Points on a hilly landscape, in no order, each with its height.
A ball rolls from a point to the lowest of its 2 nearest points, and stops where none of them is lower. Distance is the straight distance between rows; heights are no part of it.
j_887 (h 664):   9  12  18  20  15 -12  -2  21   4  20  48   6   0  -8  40   5  29 -22 -30  20 -11 -13  29  26   6  25 -28   4 -35  27 -13  14 -13 -14   0  -7  -6  -7 -23   4   4 -17
j_365 (h 926):  39 -45 -11  -5  -4  -5  14  -8 -27 -36   5  19 -22 -19 -31  12 -12  21   8  -4  11  30 -18  -5 -15 -24  34 -27  -3  35  11 -12  37  -2 -37   3   1  17 -29 -38 -55  14
j_903 (h 400): -19  16  16 -48 -22  -8 -23 -38 -28  21  32   0  13 -10  11  19 -10  16   9  58   6   8 -18 -15  10 -22 -29  17  48 -39 -14   9  19  -5   6 -22   0 -20  17   2 -13  -7
j_717 (h 399): -10  -3  30 -25   9 -16  -7  -9 -17 -13  -2   5 -19  -2   4  -2 -26   2   2  14  -2 -14  -7 -12 -11 -33  31   7  22   2 -33  -8  19 -16  15 -10   8  15  32  28 -25 -10
j_102 (h 365):   2   4 -39  -7 -17   9   7 -11  49   9 -11  28  10  17  -7  26   8  29  22 -25  12  15  12  22  35   6 -15  22  36 -12  42  10 -67  25  -5  28  23 -26   7 -14  51  50
j_946 (h 805): -11 -23  31 -40  11  -5   5  10 -22  18   9  15  -3  -1  38 -13 -10  -4  -9  15  19  -6   9   2   2  -3  -5  -7   2 -10  -4  13  11  -3  -3   2 -18   2   6  14 -31  -5
j_95 (h 266):  15 -12   9   9  16  15   1 -11 -18 -50  -1   3 -26   3 -22   2 -33  11   8  -6  -8   8 -24 -13 -22 -28  55  -4   2  37 -18 -34  26 -17  -8  -6  -6  25   2 -12 -45 -12
j_350 (h 832): -31 -23   9 -34   4 -18 -14   6 -22  28   7   9  14  22  33 -19 -15   5   1  13  30 -17   3 -15   6  -9 -25  -8  -3 -24  -8   7   0  -6  -3  -2 -18   0   9  16 -14  -4
j_193 (h 306):   2  19 -45  -5   9  36 -36 -55  21   2  11   7  16  41 -12  42  34  -2  19   6 -19  28 -17  10  35   0   1  19  49 -26   0 -52 -44   8 -13  11  49 -23  21  -1  53  62
j_204 (h 471): -31  17  18 -18  -6 -17 -15  -9 -16   3   6   6 -21 -11  -1  -3  -5  10  17  21 -20 -23  -6 -11  -4 -40  -7  16  24 -16 -44  -8  21 -11  21 -29   2  22  36  39  -3 -11
j_335 (h 538): -25 -10 -28 -41   6  16 -15 -23  -2  37  12  19  44  40   0   1  17  11  24   0   1  -4  15 -17  30   0 -41  -5  -4 -59   8 -19  -7  10  18   2 -18 -12  -2   6  48   9
j_267 (h 307):  19 -18  18 -20  14  12   3  -1 -47 -30  44  28 -31 -39  -7  11  -6  16 -16  21  -5  30  -1  14   0 -22   9 -15 -12  25 -11  -9  34 -11 -13  -2 -13   6 -13  -8 -48 -16
j_51 (h 590):  -2 -23   7 -42  15  -5   6  16 -18  -3 -36  -2 -12 -27   1 -16 -39 -15  25  -5  22  -7 -28 -17 -14 -14  29 -29  11  36 -29  26  36 -16 -12   5   6  17  18  -2 -54  -7
j_655 (h 188):  30 -11  15   3  23   3  -5 -26 -17 -52  31  18 -15 -11 -19  11 -20  -6 -13 -14 -12  21 -14  16 -11 -30  53  -7 -14  37   7 -44  16 -14  -1  -2  -1  26 -19 -29 -36  -3
j_619 (h 688): -16  12  -5   6  19   8  -7 -12 -16  24  70 -20   1 -12  12  -9  46 -17 -18  50   8 -35   2  11  11  34 -51   0 -28 -12   3  19 -14 -14  24 -12 -32 -23   3  13  19 -42
j_452 (h 493): -25 -26 -24  23 -13   3  14  19 -20  15 -53 -21  13  -3   7   2 -51   7  24  -5  32   2 -33 -42 -19  -3   1 -19 -17  40  -8   0  21 -11 -34  -8 -16   5   5 -20 -21 -10
j_529 (h 473):   6   9 -24  49   1 -33  16  19  40   5 -16  19   6  16  -4   0  11  10   3 -36   2 -21  13  11  10  24 -20  30  -5  -2  29   5 -45  18   5   9   1  -6 -12  -6  40  10
j_888 (h 362): -21   4 -32  11   4   1 -23 -14  10  -7 -52 -24   2  -5 -36 -23 -24   2  40   9 -36 -24   1  -5   3 -27   2 -11  31 -53   6 -32  -2   9  46   2  40 -10  43  25  31  18
j_712 (h 341): -25   9  17 -34  -8   5 -10 -22 -49   7  40   4 -13 -34  10   9  -6  16  -5  55  15   3 -19   0   9 -20 -25  13  24 -14 -22  22  24 -16  12 -18 -19 -15  23 -11 -32 -40
j_541 (h 352):  12 -35  23 -13  23   6  15  11  -4  11  11  22  15  -2  27 -24 -15 -23 -16  -5  38  13   0  21  -8  -1   8 -47 -20  11  24  13  23  12 -20  15 -12   4 -19 -34 -47  -3
j_625 (h 113):  25  27  15  35 -18   1  24  16   9  -3 -60 -31 -21  -2 -14  -7 -23  -1 -11 -33  -9   5 -22  -7   2  -5  32   6   6  10  46  32   5   5   9  -3  15  11  -3  -3 -18  -9
j_614 (h 630):  11  21  11  -4   9 -13  -9  37  23  19  39 -15  14 -21  38 -24  21 -47  -8 -26   6 -42  13   5 -31  34  13  -5 -35  39 -34  -4  20 -15   1   5  -1  14 -11  30   3   6
j_789 (h 490):  13  10  13  47 -26 -28   9  32   5  18 -20 -11  27  28 -22 -18   4  -6 -24 -32  20   2 -16 -15 -20  13  21 -16 -41  21  24  11  -7   7  -6  18 -14  -7  -7   4   9 -16
j_195 (h 914):  17 -57  -7 -22   0  -5   4  -5 -35 -15  10  26 -15 -24  -9  22 -26  14   7  13  32  32 -17 -12  -1 -24  20 -30   5  21   6 -13  28  -4 -27   3   8   0 -28 -34 -54  15
j_913 (h 704):   2   7   4  12  18   3 -10  10  -9  24  59  -1   0   3  22   0  44 -29 -31  38  -2 -26  21  16  14  33 -41  -1 -42   9  -9  23 -16 -18  17  -9 -14 -14 -16   9  18 -22
j_210 (h 347):  18 -18   9   9  11  -4  25  12   2   4 -19   1  28   8  10 -21 -13 -16 -16 -23  29  17 -19  13 -22   2  15 -48 -34  33  34  15  26  10 -26  11 -21   0 -26 -39 -43  -1
j_346 (h 527):  -6 -30 -12 -29  -8 -20 -12   6   6  35 -24  -3  43  55   1  -6 -28  10 -18   8  41  22  -2 -12  14 -12  -2 -26 -12 -17  34  12 -31   6 -14  23   4 -42   3 -23  -6   2
j_811 (h 627): -20   8  14   9 -18 -11 -11  24 -21  47  56  18  12   2 -36 -10  52  -8 -13  -2   4 -23  13 -30   1   3 -20 -20 -25 -23 -27  14   1   0   6   9 -13 -16 -14  33  21   1
j_479 (h 536):   6  11  16  35 -37 -25   2  40   7  35   4  -6  26  14 -41 -20  23  -7 -18 -26  18 -14   0 -36 -21  11  20 -26 -36  10  -4  10   2   6  -9  36  -6  -5  -4  28   7  -3
j_457 (h 433):  15   1  13  43  -6 -18  20  23   7  12  10   6  17  20  20  -7   0  -3 -26 -26  12  15   4   8 -18   2  11 -10 -38  26  21  -6 -14  10 -15  10 -28   0 -23  -9 -12 -17
j_508 (h 751):  -7  13  15  12  31  31 -16  29 -45   7  65  -1  -3 -14  27 -27  22 -12 -24  31  20   3 -11   8  -4  -4   2 -33 -48  28 -15  15  20 -17  -1  -7 -28 -13 -14   6 -14 -33
j_471 (h 324):   5 -15  12 -14 -13 -21  11   0  25  24   9  18   8  29  17  16  -8   7 -19 -15  16  16  22  16  12   8  -8   9   9 -16  41   4 -39  14   0  14  -9 -14  -7  -7   7   6
j_422 (h 559): -11   8 -56   0  12  14  20  -3  42 -36 -63  32   9   3 -19  -1  22  22  25 -31   9  16  34  34  27  38 -10  25  14 -11   6  14 -50  31  -7  31  24 -24 -15 -19  53  41
j_635 (h 252):  20 -18  25 -25  25   3 -11 -26 -42 -37  47  33 -23 -29  -9  21  -9  -8 -28  16  -1  32  -8  22   7 -29  38 -12  -6  20  -2 -28  18 -19   5   3   1   6 -12 -19 -37  -9
j_893 (h 841):  41   0   7  -1  12  23  13  34  -4 -16  31   4   6 -40  36 -23   6  -5  10 -15  -9  16  -2  16 -31   5  28 -31 -23  54  -9   6  42 -13 -19   0 -27  24 -25 -10 -36 -10
j_449 (h 233):   2   1  39 -23   1  -2 -12 -47 -21  -3  43   6 -13 -15   3  38  -2  -6 -33  40  -4  19  -5  10  11 -17   2  15  18  -9 -12  -9  -5 -14  26 -12   2 -19  14   3 -12 -16
j_829 (h 656):  22  -9  -7  31 -14  38  22   6 -30 -44   2   4 -21 -18  -6  10  -4  62  10   5 -25  22 -12 -39 -38 -18  13   4   5  32 -19 -15  25   1 -49 -23 -18  26 -14 -37 -26  -3
j_563 (h 174):  12  -5  35 -18  -1 -16  -9 -45   2  -3  28   5 -21   7   7  44  -7 -19 -32  24  -8  11   6  19  12 -16  16  17  19  -9  -9 -16 -21   0  16  -8  19  -8  16   5   8   1
j_151 (h 548):  -7 -27   0   5 -23 -26  -8   7   3  24  -7  11  36  51   2  -9 -28  24  -7   2  40  17  -9 -20  -1 -22 -10 -21  -5 -17  20  -5 -22   8 -18  18  -9 -33   1 -13   5  -7
j_320 (h 856): -39  -9  -5  -1 -23 -27 -15   6 -25  26   4  11  26  23  19 -18 -26  10  13  16  32 -17 -15 -31   2 -26 -29   0   1 -17 -26  -6  12  -3 -22 -14 -18  -8   8   0   1 -12
j_968 (h 616): -10  32  24   7 -15   9  -2   7 -19 -10  34   1 -17 -37   6   1   7  19  -4  21 -25   3  -3  -5 -13 -32  -8   7   7  25 -46  -3  19 -22   6 -29 -28  17  21   9 -31 -44
j_392 (h 509): -13   4 -28 -19  -6   3 -20 -16  32  28  -4  28  32  19  -2   2   5  26  26  -9  -1   6  18  -9  26  -7 -44  -1  24 -46  26 -24 -18  22  19   1  -9 -12  10  -1  50  19
j_917 (h 323): -10   5 -36  18   0  15 -20 -27  22  -5 -38 -12   9  -3 -38  -3 -14  -4  42   3 -35  -7  13   9  13 -17   1 -11  45 -46  18 -36 -24  25  37  14  46 -24  34  10  47  29
j_884 (h 432):   3  -2 -47  26   3 -22   7  11  39   8 -23  32  23  33 -26   1  16   5  -5 -48  16 -13  15  13  15  21   2  12 -24   3  38  21 -57  22  10  23   4 -26 -10 -17  61  13
j_135 (h 216):  16 -39  43 -73  28  33   4 -18 -30  -2  27  14  -9 -21  27   6   3 -39 -14  36  29  24   8   4  17   4  22 -19  11 -38  44  14  13  -6 -13  20  23  -9  -7 -18 -32  -4
j_219 (h 543): -26  33  17  -4 -17  -9 -14  15 -20  11  16   6 -12 -31   8  -9  13  13   9  10 -19 -26 -10  -7 -15 -23 -25  22  10   1 -44   3  20 -17   9 -27 -24  24  22  33 -14 -26
j_571 (h 273):  25  15   9  35  -4   9  20  19   4   3 -48 -23  27   5   0 -20 -14  -9 -20 -40  13  28 -37  -5 -26  10  21 -19 -36  40  37  30  29   0 -19  -5 -19   8 -27 -34 -20  -3
j_461 (h 584):  -9  -5  12   4 -22 -23  -5  44  -6  45  20  12  20   7 -51 -19  40 -12 -10 -21  18 -28  10 -38  -4  17   1 -31 -25 -19 -24  12   2   9   3  31  -4  -8   1  38  15  12
j_854 (h 570): -27  -2  -6 -32   7  12 -18 -24 -22  36  46   6  35  38 -21   3  40  -1  10  14   5 -23   4 -17  22  -2 -42  -7 -12 -61  -2  12  -6  10  26 -11 -27 -22  -6  10  45 -15
j_856 (h 287):   5 -44  29 -48  35  24  14   1 -15   9  23  25   0 -10  34 -26 -11 -35 -12  16  41  15   3  12   9   2   8 -37  -4 -13  37  20  21   2 -25  15   5   2 -11 -27 -48  -1
j_323 (h 706):   0  14   3 -11  17 -20  -9  27  30  15  14  -8   2 -25  24 -15  26 -42  -3 -22 -12 -44  22  11 -22  47 -18  11 -24  21 -35   1   9  -1   6  -3  15  34  -5  40  12  22
j_126 (h 827):   5  36  -3  49 -20  -7  -5  37  31   4  -2 -28 -10 -24  -1  -9  11  -3  10 -38 -24 -35   0 -24 -22  22 -11  31  -3  12 -10 -14  10 -13   7  -4  -3  36 -14  38   8  -2
j_802 (h 407):  -8  23   5  44   9  -8   1 -25  25 -39  13 -23 -36  17  18  27 -29 -12 -13   2 -27 -34  -4  32  -2 -18  26  47  21   5   2 -41 -13 -13  12 -11   8  19  -3  -6  12  -1
j_121 (h 640): -20  -2  -8 -16  34  22  -3 -22 -17   8  65 -23   4   5 -20   2  60 -30   0  45   3 -39  10   0  14  32 -39   4 -34 -30  17  40 -26   0  12 -10 -17 -26   1   5  44 -36
j_124 (h 908):  35 -20  -5   5  -2   9  29   9 -14 -23 -17  -2 -11 -19  -9  -7 -19  24   6 -15   4  23 -15 -10 -24  -4  25 -22  -9  43   6   4  37   5 -37   1 -15  27 -23 -26 -54   1
j_566 (h 213): -14 -28 -14 -49   2  -5   3 -24  21  17 -28  -5  -6  12  -8  11  16  -3  18   1 -25  10  43   2  17  17  -9   1  23 -34   2 -13 -16  10  13   0  27   7  19  19  30  33
j_762 (h 799):  25  37  12  38 -21  22   2  40  17 -13 -11 -43 -14 -21  13 -22   7  11   5 -28 -19 -11  -6 -43 -36  15  27  23   1  24 -11   2  19 -14  -1  -4 -15  36 -11  20 -17 -12
j_379 (h 332):   2 -19  24 -18  16  -3  -5 -14 -27 -30   2  15 -19 -11  -8   4 -43  -2   2   9  12   5 -11 -12  -5 -37  44  -5  10  21 -30 -23  26 -21   1   1   8  15  13   0 -45 -11
j_429 (h 265):  10  30 -19  56  -9  31  11  -6  -4 -32 -26 -47 -42  29   5 -17 -40  -8 -27 -21 -19 -27 -31   0  12  -3  49  27   9   7  31 -11   2 -14  38   9   8  19   0 -19 -13  -8
j_590 (h 336):   5  11 -35 -10 -12  19  -9 -35  38  12   1  15   6  22 -22  40  21  20  25  -6  -7  27   4  13  38  -6  -2  16  54 -23  19 -11 -57  25  -1  28  46 -25  21  -6  51  56
j_490 (h 277):   4  -7 -29 -21   7   6 -37 -52  28  -7   0 -12   5  45   6  42  20 -16  -2  10 -10  21  -8  16  20   9  14  29  35 -24   3 -47 -40   2  -8   5  43 -14  21  -2  46  60
j_251 (h 331):  -5   9 -29  58 -15 -12 -30  15  11   7 -50   0  38  14 -50 -22   2   4   5 -45  10 -33 -12 -16   6  -2 -13   4 -24 -15  53   8  -3  13  22   3   1 -38   4   9  45   4
j_922 (h 379):   7   4   9  30 -17 -29  31  17  19  13  -7   8  13  21  16   9 -19  14 -20 -28  24  25   3  18  -6   4   7   7  -9   4  50   2 -34  16 -13  15 -18 -14 -14 -25 -11  -4
j_228 (h 575): -21  17 -47 -13  10  46  25 -11  35 -48 -80  27  10  12 -14 -12  34  24  31 -32   8  55  40  27  36  38   5  18  21  -5  -6   8 -36  18 -16  34  27 -38  -7 -21  55  35
j_556 (h 874): -35 -24  -7   5 -28  -7   5   3 -34  17  11  17   9   3  28   6 -42  26  12  24  30  12 -13 -20 -10 -30 -25  -3   6  -1 -30 -12  20  -8 -37 -21 -23 -10   5 -23 -26 -21
j_370 (h 604): -13 -13 -42 -22  17  18  -2 -43  33 -27 -60 -10  -7  21 -30   8  12 -12  32  -3 -32  33  42  15  28  33  19   0  27 -29 -18 -28 -27  11  -3   5  53 -16  20   0  48  43
j_311 (h 573):   1  -5   0  35 -46 -17   0  13   3   3 -18  -5  22  24   4  -5 -43  37   3  -6  36  29 -19 -12  -3 -32 -15   8  16 -11  40 -14  -9  13 -26   9 -10 -33   1 -25  -5  -8
j_961 (h 602): -26   0 -18 -19  21  25  -4 -33 -17  23  51  -1  22  23 -32  12  62 -24   4  25  -9 -24  19  -3  20  24 -53  -3 -24 -42  -4  22 -15   7  22  -7 -21 -26 -16   0  59 -15
j_733 (h 205):  24  26   6  38 -16  15  18  26   5   0 -58 -34  -4  -4  -3 -20 -23   2 -11 -32   5  15 -27 -20 -11   8  22  -5 -13  31  35  29  24   1 -12  -6 -11  15 -15 -25 -28  -6
j_145 (h 476):   3  28 -16 -37 -17  13 -28 -26  16  39  15  19  35   6  -9  19   5  29  29  23 -12  25   3 -11  29 -16 -45   9  55 -54  20 -25  -8  23   4  -9   9 -13  11   3  35  28
j_364 (h 771): -14  19   2  16  -1 -28 -11  32  26  14   1  -3  -4 -22   4 -13  18 -14   9 -31 -17 -42  10  -8 -18  26 -26  15 -10   5 -19 -14   6  -3   7  -7  -5  34  -7  45  14  13
j_58 (h 655): -12   2  -7  -3  36  -7 -15 -55   6 -37  -8   2 -25  21  -7   7  17 -17  -4  31 -47  -9  17  37   4  29 -16  25   5 -25 -62 -19  -3  -4  11 -33  28   7  18  24  46  25
j_613 (h 601):   7 -10   4  36 -39   0  26   5 -11 -20 -15  -3  -6  -1   0  14 -30  52   2  -7  22  38 -16 -13 -12 -28   5   7  10   8  22 -24   2  15 -41   4 -12  -9 -18 -36 -30  -5
j_632 (h 150):   8 -28  43 -59  16  30 -12 -27 -37   5  50  -4  -2 -19  22  36   0 -15 -18  47  27  23  -1   2  17   6   1   4  13 -38  39  20   1  -1 -11  12   7 -28 -14 -13 -23  -9
j_92 (h 586):  -3  11   3  28  11 -24   5   1  21 -23 -19  -3 -31  -6 -12   3  20 -23  17  -4 -45 -30  15  15  -8  17 -11  24   7  -2 -45  -9  -3   7  21 -10  34  44   6  40  30   9
j_431 (h 626):  13 -11   1  33 -32  14  23  -8 -28 -44  11   6 -19 -14  -8  28 -12  63   0   3  -5  35 -14 -21 -18 -38   8   1   6  13  -3 -32  16   9 -46 -13 -13   6 -21 -45 -33  -2
j_876 (h 518):   5  17  20  17   4 -16   9 -10  17 -12   9  -7 -34  -6  -4  13  -1 -15  -4   4 -40 -27  11   9 -10 -13   9  24   4  15 -36  -7   1  -6  22 -17  14  32  17  35   7 -13
j_98 (h 457):   1  26  11  48   4 -16  12 -20  23 -30  10 -16 -39  16  -3  19 -12  -8 -11   9 -42 -33   2  22   4 -21  14  41   5   9 -24 -21 -15  -3  15 -15  14  23   2  12  18 -14
j_482 (h 547):  25  22  14  -8   4  -1   0  40  30  10  20 -19  21 -32  39 -33  10 -45   1 -35  11 -24   0   0 -41  26  26 -13 -20  40 -22   4  38 -17   3   6 -14  22 -15  13 -14  -3
j_478 (h 286): -10   4  33 -34   8  10 -14 -42 -46  -7  45   3 -15 -30   3  26  -5   4 -25  48   6  15 -24   4  13 -20   2   4  22 -12 -19   8  19 -24  28  -6 -10 -25  25   1 -24 -30
j_254 (h 890): -19 -37   4 -26 -12   1  -6 -11 -43  16  22  14   3 -10  28  20 -38  16   0  35  34  26 -15 -23   6 -29 -22  -1  22  -9 -13  -5  14  -6 -23   1  -1 -25 -10 -20 -40   1
j_553 (h 334):   6   1  16 -26  11 -18   4  27  26  17 -32 -14  26  -3  18 -26   4 -47 -14 -29  12 -30  -9   0 -27  19   5 -24 -22  19  13  31  14   3   3   1  -3  23   3   6 -16   1
j_181 (h 443):  17   9  18 -24  10  -2   5  34  24   6 -14 -21  29 -23  27 -37   2 -53  -1 -39  16 -24 -23  -2 -41  18  19 -30 -22  30  -9  29  33 -12   2   2 -16  20  -5  -1 -22  -5
j_919 (h 729):  -8  26   6 -10 -13 -15  -2 -46  -4   8  37   1 -19 -27  -7  19  23   1  -4  48 -31 -14   6  20   9   4 -45  18  22 -18 -27   7   4  -9  38 -34  -8   4  25  18   9 -25
j_297 (h 662): -28  18  11   9  -3  -8 -25  18 -35  36  60   4  11   5 -11 -21  41 -14 -24  11   8 -32  -3 -17   2  -5 -23 -10 -27 -15 -34  12   2 -11   7  -5 -21  -8  -7  29  13 -18
j_935 (h 742): -16  21   6  -8  -4  -5  -6 -14  -6  21  48  -7 -11 -34  17   1  31   1 -14  46 -13 -23   0  16   9  17 -58  16   3  -7 -15  17   6 -20  28 -20 -32   3  14  13  -2 -37
j_623 (h 629): -13  -3  -8  19  28 -14  -3 -28  19 -43 -33   9 -24  11 -24  -1  14 -18  22   6 -51 -13  25  22   1  30  -5  14   9 -27 -56 -27  -7  10  17 -16  42  20  13  22  52  21
j_990 (h 442):  33   5  24  29  -4  -6  38  -3  -6 -10  36  10 -22 -25  12  31   0  10 -26 -12 -15  41  18  32  -3 -13  23   4  -5  30  13  -9 -17  11 -13  -1  -9   5 -31 -26 -37  -8
j_718 (h 611):  21   8  16 -15   1   8  15  22   3 -17 -44 -20 -11 -19  -6 -20 -26 -15  21 -19   4  -4 -27 -27 -31  -3  41 -16  12  36 -26  22  39 -14   3  -6  -5  30   3   8 -43 -16
j_771 (h 437):  -4  17  11 -36 -32  -8 -17 -27  -2  31  29   8  22   6   7  20  -7  26   8  36   1  17  -9  -7  19 -23 -42  18  41 -43   8  -7   3   8   3 -17  -9 -16   7   1   7  -2
j_939 (h 406): -19  -6 -20 -11   5 -15 -21   3   7   2 -64 -31   4  -8 -33 -15 -20   5  33  12 -20 -24  -3 -17  -2 -31   3 -12  25 -41   4  -6   5   5  32  -3  41  -2  39  36   6  19
j_997 (h 743):  34  25   8  41 -14  44  17  19  -4 -41 -10 -29 -28  -7  -3 -20  -3  24   3 -19 -27  10 -13 -43 -36   5  42  -2  12  32 -15  -2  24  -9  -4 -12 -15  37 -11  -5 -26 -20
j_248 (h 692):  19   9  12  30  -8  39  11  21 -23 -47  13   0 -13 -20  -6   1  -3  49  13  -5 -35  14 -10 -33 -34 -14  22   3   5  38 -36  -9  30 -11 -29 -27 -26  29  -3 -11 -33 -17
j_147 (h 712): -21   8  19   3   0 -12 -20  31 -24  25  35  -1   9   4  11 -31  15 -17 -15  -8  18 -30  -9 -12 -21  -2   2 -10 -32  11 -40   3   9  -8  -3   3 -29   9  -4  33  -2 -11
j_246 (h 901):  -8 -57   7 -32  12   9  -5  -6 -46   5  25  23  -7 -15  20  23 -32  10  -6  31  45  34 -10  -9   6 -11  -8 -19   8  -8   6  -7  19  -1 -29  10   0 -22 -32 -26 -44   8
j_427 (h 495):  -6 -14 -15 -25  -7 -27  -7   8  26  29 -36   7  37  48 -17 -10  -1  -6 -16 -24  19  -3  13   9  15   2  -1 -20 -29 -15  48  21 -38  14   8  18   6 -25   5 -12  18   3
j_772 (h 883):  45 -13 -14   1   5  26  16  23 -14 -28   0  -5   0 -23   3 -20   1  19  20 -16  -4  23 -11 -14 -42   5  19 -26 -16  59  -2   2  47  -3 -41  -3 -37  35 -27 -28 -33   4
j_883 (h 470):  -8  10  -5   3  -5 -13 -13  23   7  -5 -75 -43 -11  -9 -25 -16 -20  -2  30  -9 -17 -36 -21 -20  -7 -10   8  -3   9 -17   9  16  21  -3  26  -8  29  16  31  42   0   5
j_197 (h 140): -24 -23 -29 -36  13   3   4 -12  24  15 -37  12   9   7  -2   1  22  -5  28 -14 -13   6  43   3  20  41 -31   1   1 -31  -3 -16 -19   9  14   2   4  10   3  11  39  27
j_835 (h 542):   6  21  11  -9 -10  -7  -6  32  11   3 -70 -40  -4 -18  -8 -21 -28 -16  15 -19  -5 -21 -32 -25 -22   2  15  -2  -2  14   3  38  35  -9   6 -12   9  24  12  24 -19  -2
j_373 (h 383):  -6   7 -16  51 -32 -16 -16  24   3   5 -52 -19  31  22 -24 -25 -19  14   4 -20  21 -26 -24 -25   0  -7 -16   8 -15  -5  45   4   2   6  -5   3  -7 -24  10   1  22  -9
j_661 (h 264):   0 -28  14 -59   5  11  -4 -14   8  32  21   2  11  40  26  18   5  -2 -15  15  24  15  22   6  19  11 -11   4   6 -34  47   7 -29   5 -10  18  -3 -21  -7  -7  -1   7
j_895 (h 797):  16   8   5  -1  30  34  -5  46 -30 -14  60   9   3 -39  38 -27  13 -15  -2   8  10  12   2  24 -13   0  13 -42 -40  46 -15   8  41 -17 -18   1 -33  11 -26  -6 -18 -12
j_928 (h 272): -12  -7 -16 -15   1   1  -9 -35  23   8 -20   1  -3   6 -20  13   2   7  31   6 -31  17  23  -1  20  -6  -7  -1  37 -49  -4 -27 -18  13  23  -8  32  -2  28  25  44  30
j_176 (h 588): -14   4 -53 -26   7  36  15 -22  31 -33 -78   3  -1  15 -30  -5  24   1  38 -18 -12  62  39  18  37  33  20   3  28  -8 -14  -6 -28   4 -16  21  48 -47   4  -8  45  39
j_756 (h 440):  -8   0  -2  34 -28 -12  -2  31  -1   2 -50 -23  12  12   2 -16 -35  20   9 -10  21  -7 -28 -25 -19  -3  -7   3 -10  13  13  -2  13  -6 -24  -1 -11   5   3   1  -7 -19
j_945 (h 597):  17  17  24  14   0 -16  12  16  14   7  22   3 -22 -24  24  11  19 -13 -14   4 -33 -12  26  15  -5   5 -13  20  -9  27 -25   5  -6 -11   3 -15   2  16  -7  26  -3 -13
j_679 (h 203):  17  33  -6  57 -30  28  21   6  -8 -17 -37 -46 -41  16 -18 -21 -27  -1 -21 -22 -16  -6 -29 -10  16  -9  50  16  10   6  36  18  -2  -1  27   4  17  12   3 -14 -16 -13
j_423 (h 767):   1  -2  27 -11   8  -5   0  28 -11  14  13   7  -1  -9  38 -17  -5 -12 -12  -7  10  -8   3   7 -16   3  -3 -10 -18  21 -11   6  15  -3  -5   1 -23  15  -6  15 -28 -16
j_918 (h 380):  26 -13  25   1   3   7  17   9 -22  -5  41  22 -14 -29  23  12  -4  10 -31  10   4  33  14  32  -2 -11  -6 -15 -19  22  18 -10  15   1 -16   2 -25   3 -33 -21 -46 -13
j_489 (h 541): -23 -31 -11 -12   1   5   8  23 -21  13 -41 -10 -11 -22  10  -2 -51   5  35  -6  26  -4 -27 -36 -18  -6   8 -18   6  41 -34  14  31 -18 -29  -7 -10  16  16  -8 -45  -4
j_232 (h 239):   2  -5  -1 -20   5 -11 -17 -48  25  -7   9  -6  -8  35   7  41   4 -18 -18  14  -6  11   5  17  15   1  25  24  27 -19   2 -29 -35   5   6  -1  37 -12  21   4  29  34
j_250 (h 208):   8 -25  34 -55   3  18  -6 -29 -14  16  43  -5  -1   4  28  41   4  -7 -23  26  14  22  11  12  22  17  -9  11  14 -33  36   8 -20   1  -3  16   4 -24 -10  -6  -8  -4
j_787 (h 250): -18 -21 -11 -29  13 -27  -7   7  28  24 -32   7  14  16  -3 -15  16 -18   3 -21   1 -23  27  -1   0  30 -19 -10 -22 -15  13   0 -17  11  17   5   1  20   7  17  19  14
j_901 (h 510):  10   4 -23  37   0 -25  19  12  38 -14 -42  10 -14   0 -24   5  10   7  21 -28 -13 -15  12  21  19  20 -15  31  15 -12  19  17 -39  30  12  17  26  -2  -6  -3  40  26
j_573 (h 534):  11   4 -41  26   3  -5  25  -2  33 -33 -56  10  -8   5 -38  12  11  10  30 -20 -11  -9  11  34  26  25   7  24  24 -19  17  29 -44  33  11  26  47 -22   2 -12  55  41
j_437 (h 628): -12  -8 -26  14  29 -10   4 -24  28 -43 -56  -3 -14  22 -29  -4  11 -15  24  -1 -35  -3  29  33   9  35  12   4  15 -19 -34 -19 -20  18  11   0  52  10  14  10  50  31
j_743 (h 714): -20   8  -2  11  13  25 -12  17 -52   1  58  -4   0 -24  28 -18  17  14 -15  38  16   5 -14   7  -5 -11 -29 -15 -33  25 -26   8  25 -22  -4 -13 -47 -12  -1  -7 -30 -39
j_363 (h 677): -17  15   1   1  -4  25  -5  24 -41  -9  40   4  -3 -40  22  -6  11  34  -9  29  -5  10 -13   2 -14 -17 -27  -2 -15  33 -38   1  26 -24 -15 -23 -48   3   3 -13 -44 -36
j_48 (h 398):  -2   1 -61   8  -3   5   2  -3  49   7 -29  29  28  22 -13  14   4  28  12 -39  19  -2  13  24  24  11  -9  12   1   2  50  19 -68  25   4  23   8 -36  -2 -19  62  34
j_509 (h 489):  41  24  26  42   8 -18  46   1  14 -14  31   6 -23 -15  21  22   4  -5 -21   3 -24  22  26  40  16  -1  20  19  -4  42  -8  13 -30  10 -12  -1  18   3 -31 -26 -17  -5
j_664 (h 337):  -5   0  -2 -16   8 -27  -1  18  32  16 -52  -8  17   2  -2 -12   4 -27  -1 -26  -1 -22  11   5  -6  27 -10 -11 -17  -2  29  21  -7  11  13  -2   9  19  11  11   0  11
j_337 (h 469):   3  -6 -22   1 -10 -23   0  15  28  29 -31  23  34  42 -43   0  21  -3 -15 -33  14  -5  18  -3  15   5  12 -25 -35 -12  42  30 -44  17  18  27   7 -23   2  -1  39  -4
j_24 (h 687):  -9  13  -2  -3  19 -16  -9 -50   3 -15  17  -1 -27  -4 -13  19  24 -13 -12  45 -45 -17  16  29   5  15 -27  28   3  -8 -57  -2   3 -16  28 -31  16  14  29  27  33  -2
j_224 (h 333):  -5  26 -14  52  -4  15  10  -9  15 -36  -8 -43 -37  17  21   4 -40  -4 -15 -14 -23 -41 -19   8   5 -10  35  50  27  -3  27 -36  -4 -16  29   8   2  24   0 -12  -7  -6

Where does a ball stop that starts at each point below?
j_935: j_563
j_126: j_553
j_718: j_197
j_771: j_563
j_508: j_655
j_350: j_632
j_195: j_632
j_489: j_251
j_204: j_655
j_437: j_563
j_365: j_655
j_613: j_563
j_945: j_625
j_990: j_655
j_92: j_625

Write out the way that a ball takes from each point below.
j_573: j_901 j_529 j_884 j_48 j_102 j_590 j_193 j_490 j_232 j_563
j_24: j_58 j_623 j_437 j_370 j_176 j_228 j_422 j_573 j_901 j_529 j_884 j_48 j_102 j_590 j_193 j_490 j_232 j_563
j_887: j_945 j_876 j_98 j_802 j_224 j_429 j_679 j_625
j_145: j_771 j_903 j_712 j_478 j_449 j_563
j_509: j_990 j_918 j_267 j_635 j_655
j_789: j_457 j_922 j_471 j_661 j_250 j_632
j_829: j_431 j_613 j_311 j_151 j_346 j_427 j_337 j_884 j_48 j_102 j_590 j_193 j_490 j_232 j_563
